Points, in no order, along strands that fork and pass close to each other.
Points whose rows are less than 90.8 apart are linked; no others are. Some points are linked to none.
k282: [ 15 -16  10 -13  -3   7 -14 -26 -45 -17 -13  -6  17   0   6 -39 -16 -71
  -8 -19   6]
k172: [-33  -1  11 -15  24 -11   5 -15  26   3   1   8  48  -9 -15  21  26 -43
 -16 -44 -13]
k31: [-10 -19  13 -32 -19 -43   1 -11   5 -10  29   7 -12  15 -29  22  29  -2
  16  -6 -17]
k236: [ 32  -6  10 -12   3  15   7   7 -20  12   2   6 -23  11 -44  14 -19  50
   3  57 -11]
k958: [  8  -5   4   3  31  11   6 -13  40  10   7   1   9  29   8 -23   9  31
 -21  -8 -20]
k699: [-41 -21  32 -38  28  -6  -9   9   5 -19  11   7 -19   3 -58 -11   9  29
  -9  -6 -54]
k780: [ -6 -15  11  60 -30 -12 -38  50  11  12  -3  11  -2   5  40  -8 -23 -30
  19  -1  43]
k221: [-51  24 -26  30 -18   7   5  23 -29  -1   0   3 -30 -20 -34 -23 -44 -16
 -34  39   4]
k25: [ -1  -3  -6 -17 -45 -36  20 -23  -7 -38  14 -17 -32 -14  33  29  13 -19
  51  13  16]
k916: [-18  33  -6  16  22   6  -8  -7  12 -41 -40 -41  24 -43  20  -4  13 -10
  24  -7   9]
k153: [ 32   7 -14  13 -16  35   9 -18 -28 -19 -19 -27 -32  10  39 -53 -56 -15
   6  22  17]
k744: [  9 -21 -15   1 -19 -13 -30  34  -4 -17  -1  -4 -43  37  10 -51 -39   3
 -14  18  14]
k205: [-26  11  30  11  26  29 -14   4  -6 -22 -33 -21  20 -40  -7  -7   7   0
   4 -13 -18]
k715: [-35   3 -12 -28  19 -21  -4 -33 -11 -59 -14 -13 -37 -13  -5 -17  27  -9
  -6 -17 -43]
k698: [ 16  -7  23  -9   3  46   5 -21 -58  24 -32  19  32 -29 -48  35 -10 -18
  -7  -8  -9]
k872: [  8  33 -46  34 -29 -21  19 -11  10 -40 -14 -29 -21 -14  54 -21 -27 -23
  28  16  50]
k287: [-34  -3   7  14 -26 -25   3  -2  -6 -45  15  -8 -28 -30  23   5   2 -23
  27  -2  -6]
k702: [ 14  -6 -10   8 -34  -3  11  17 -32 -32  -6 -18 -66   5  27 -46 -50  -9
  -3  30  16]
k637: [ 28  18  -8 -17  34   6  38   7  28  51   8  19  64   1  -7  48  33  -8
 -22 -27  12]
k741: [ -5 -35  35 -29 -16 -47 -12  19  -7   0  37  18 -41  22 -39  13  13   9
  12   7 -28]
k181: [-27 -24  17 -20  10 -23 -12  29  12  -9  28  14 -41  27 -37 -21 -12  32
 -13  26 -34]
k376: [ -2  -9  10 -10 -37 -38   6   3  -3  22  34  14  -5  -2 -24  55  16 -20
  24  11  18]
k18: [ -3   0  -3  36  -8  31  21 -57 -13  15 -13   8   0 -16  37  34   5  17
  16  -4 -27]
k921: [ -6 -26  23 -16  -5  25   5 -38 -53 -14  -7  -1 -25 -16 -17  -8  -2 -19
  -8  -6 -42]
k279: [-16 -14  39  -4  32  38 -19   4 -17 -28 -36  -7   3 -38 -29  -7  13  46
  11  -5 -40]
k175: [ 50 -25  27 -18  -6  10 -29  -4  -6   4  10 -14   6  25  25 -27   0  -3
  21   8  16]
k996: [-16  12 -17  -3   3  14   7 -33 -14  -1 -53   3  35 -50 -18  51  29  26
   3 -49  -8]
k706: [-54 -23  34  21  -3 -12 -17   4   5  11  27  22   3   3   0 -13 -10 -30
 -11 -20 -28]
k174: [ 20 -21  30 -16  28 -33 -16  40  52  -4  25   0  32  31  20 -21  29  -4
  -5 -35  16]
k603: [ -8   1  11  35 -25 -24 -32  67  22 -19   5 -20 -32  -9  21   2  -7  30
  35  26  31]
k933: [-12 -12  27  44  -9 -12 -24  28   4 -28  19 -18 -40  -6  43 -27 -16  29
  29  18  -4]
k240: [ 21   2 -31 -22   1 -64   6  54  37   8  39  11 -23  39  12  -8  28  14
  -9  -1  20]
k390: [  1  28 -29  22   0 -21  -4  40  41  21   5  -3  30   5   4   2   7 -14
  -8   8  40]
k405: [ 20 -34  20 -30   1  33  -9 -33 -65 -39 -28  -5  -9 -15   0 -24   1 -34
  -2 -26 -27]
k638: [  6 -14 -40   7 -30 -36 -17  58  22   0  18  11 -40  47   9 -20  -8   5
 -14   9  25]
k298: [ 25  -1  33 -14  37  -6 -39  27  41 -22  -7 -23  44   5  21 -25  25  -4
   4 -41  21]
k6: [  0 -13  15  51 -20   0 -32  12   4  -2  13  -1  11   3  58 -33 -30 -39
  23 -11  29]
k120: [ 13  17 -33 -33  15   5  11   9  -9  38   1  24  15  25 -58 -12 -14 -11
 -43  15   9]
k732: [ 19  -2  18  -8  -5  40   5  -7 -43  44 -10  14  38 -11 -39  15 -29 -38
  -6  17  23]
k255: [-32  22 -36  -1 -21 -30  17 -27  16  -3  24   6 -43   5  -3  11   3   3
 -12  21 -11]
k846: [ -8  35 -36  30 -28  31  39 -36 -41  -3 -26 -15  -5 -36  13   6 -26 -50
  -5  20   9]
k589: [-12   9   5  43 -32 -25 -19  44  30 -13  -1 -25  -5 -18  49  11   0  -2
  45   6  47]
k274: [ 30 -37  35   9  -9 -16 -31   9   4   8  29  -2   8  35  49 -30  -9 -19
  21  -6  23]
k655: [ -7   7  14 -21  -2 -30 -32  46   3 -23  -5 -23  12 -11 -20   7  12  -1
  23  -6  25]
k161: [-36  19  32  52  34  41  -5 -12  12 -12 -21 -17   9 -33  36 -13  -4  20
  14  -2 -31]
k829: [-11   6  12 -28  15 -26  -9  26  24   9   1  10  60   0 -23  -5  20 -51
 -12 -45  18]
k384: [-49 -17  15 -20  25  21   9 -24 -11   4 -18  19   1 -15 -56  14  10  14
 -18 -18 -57]
k514: [ 28  42 -30  17  -3   5  -1  13  22  24  -4 -16  37  -6  21  10   6 -12
   2  14  60]
k545: [  0   2 -18  -5 -16  16   7 -49 -45 -20 -59   0   1 -49  11  24  14  -2
   8 -55 -10]
k845: [  2  15  -3 -11 -34  -5  22 -20 -23  17   2  10  12 -19 -31  66   7 -27
  25  26  21]
k889: [ -1 -14  24  -8   7  26  -1   7 -26 -11 -11 -12 -17 -17 -28  14   7  42
  16  36 -31]
k183: [ 21  -7   8  11 -24  28  22 -45 -42   3 -17  -1 -22 -38  15  58   8  25
  41  -6 -14]
k487: [-42  15 -11  -4  -5 -30   1 -11   0 -61   0 -31 -43 -42   2   5  20   5
  20  -7 -21]
k108: [ 13 -17  17   4  10  15 -25 -25 -17   9  -4   7  50   2  23 -24  -5 -61
  -2 -23  13]
k610: [ 16   0  24 -21  40  -8  34  33  47  31  23  11  42   3 -15  54  38  18
 -12 -28   3]
k973: [-48  29 -28  23  22   9  13 -31  35 -16 -19  -1  -4 -13   4   7  15  38
 -12 -10 -28]
k928: [  0  -7  22  16  14  46 -11 -12 -18  35  -3   8  39   6  -7 -25 -28 -38
 -18  12   6]
k647: [  6 -14 -23 -28   2 -55  19  38  24  24  51  27  -7  50  -6 -10  21 -16
 -24 -16  -1]
k554: [ 35  -5  -7   4 -20  -7  22 -25  20  37  46  17  -6  42  43  13  12  10
   4  17   1]
k567: [-24  21 -28  34   9  31  24 -46   4  11 -24  10 -21 -19  16  20  -5  61
   1  -2 -33]
k827: [ 16 -16   8  20 -16 -14  -1  10  21  39  47  18 -14  41  26  -5 -20  16
  -4  33   5]
k938: [ 11 -22  33 -28  40 -28  10  26  60  13  42   8  35  15   9  21  39   0
 -13 -39   7]
k936: [-19  -2 -10 -27  -7  -4  -5  19 -29  22   6  22  16   6 -69 -16 -28 -50
 -32   6  -1]
k888: [ -6  19 -12  11  12  30  17 -29   3  36 -38  24  39 -22 -16  43  17  38
 -19 -27  -8]
k3: [ 27  28 -41 -11  11  20   1   0  13 -13 -26 -19 -13  15   2 -33  -9  33
 -16  24  12]
k712: [ 40  14 -26 -13  -7   9  16 -18   5  21 -15   6  -8  10  -8  38  18  68
  12   9   1]
k436: [-52 -15  23 -21  25  -8   3 -29  15  -2  -1  17  26  -7 -37  28  28 -10
 -16 -41 -46]
k342: [ 12   0  18   8  23  -3 -31  -5  22 -11 -11 -18  60   2  36 -22   6 -39
   8 -30  23]
k194: [ 42  44 -40   1   9  25  10  -4   9  19 -28 -23  17   9  11  -2  -4  12
  -9  17  37]
k873: [ -8  44 -28  30  18   7   0 -11  42 -18 -29 -29  15 -23  28   1  17  28
  10 -10  12]
k425: [ 26  13 -39 -20  -2  23  15 -19 -20  25 -22  13  -9   5 -36  32  -4  54
 -19  33   0]
k570: [-13 -13  10 -18  21   0 -23 -17 -12 -53  -2 -16 -36   8  13 -45   2   7
  -1 -14 -41]
k208: [-14  15 -14   5   5 -17 -13  44  22  27  15   5  41   6 -18 -14   3 -40
 -21 -19  30]
k156: [ 11   3 -16  -1  10  13 -18  15  13 -14  -2 -16 -23  35  16 -66 -35  38
 -18  29   4]
k676: [ 16   2 -23  -6 -32 -11  32 -51 -13 -24  -7  -9 -36 -19  26  50  22  20
  46   6   0]
k310: [  3 -26  19  11 -11  -9  -8  19  14  19  41  20 -28  47 -10 -14 -27  44
  -6  36 -16]
k233: [-35   5  36  50   6  -4 -12   0  35 -12  13 -11  -5 -14  43 -11  -3  23
  24   6 -14]
k164: [ 69 -25  14 -49 -15 -12  -9  -2  -7   4  20  -3   1  31  -1  15  15  11
  24  13  13]
k749: [ 13  17 -19  31 -17  46  21 -20 -39   9 -18 -18 -12 -13  23 -28 -55 -34
 -10  36  16]
k461: [ 33 -14 -14  -5   6   9  31 -23  17  44  11  22  -2  39  22  33  25  63
  -1   5 -18]
k186: [ 17  25 -44 -22   7   8  29  -9   1  36 -21  21  32   0 -30  50  28  14
 -29 -26  14]
k213: [-28   3 -20  19 -37   6  18  23 -50 -34   2  -1 -60 -24  -5 -34 -48 -35
 -33  19   2]
k220: [ 43  -1  20 -16  29  18   0  19  10  38   2   9  37  19 -34   9   5  22
   1  12   1]
k710: [-30 -13   8 -11  -7  19   6 -11 -56   2  16  21 -16 -13 -50 -10 -26 -37
 -31  16 -32]
k426: [ 15   0 -28 -35  32 -15  12  28   9  32  24  27  13  44 -37 -27  -1 -12
 -45  -5   3]

Follow the links from the first point to the second, and from the first to the third. Name the last point that the two ways share.
k637; k710; k732 -> k108
k780; k845; k567 -> k205
k287; k741; k780 -> k205
k710; k698; k996 -> k108
k153; k741; k174 -> k744
k376; k647; k425 -> k181
k221; k514; k710 -> k744
k845; k846; k933 -> k181

A fork is a point with three links. Follow the links from the first point to the second and name the forks in between, in order.
k287; k6 -> k205
k780; k31 -> k205, k181
k637; k213 -> k108, k744, k702
k554; k3 -> k181
k638; k741 -> k744, k181
k282; k194 -> k744
k342; k3 -> k108, k744
k221; k405 -> k702, k744
k120; k545 -> k108
k845; k780 -> k181, k205

Name the points in between on the shortest way along the links from the first point to the second, in order.
k390; k236 -> k208, k829, k172, k436, k384, k699, k181, k310, k827, k554, k461, k712, k425
k25; k181 -> k676, k183, k18, k567, k973, k873, k916, k205, k279, k889, k236, k425, k712, k461, k554, k827, k310
k710; k702 -> k936, k120, k426, k647, k240, k638, k744
k274; k461 -> k6, k780, k589, k603, k933, k233, k161, k205, k279, k889, k236, k425, k712
k938; k426 -> k174, k298, k342, k108, k282, k405, k921, k710, k936, k120
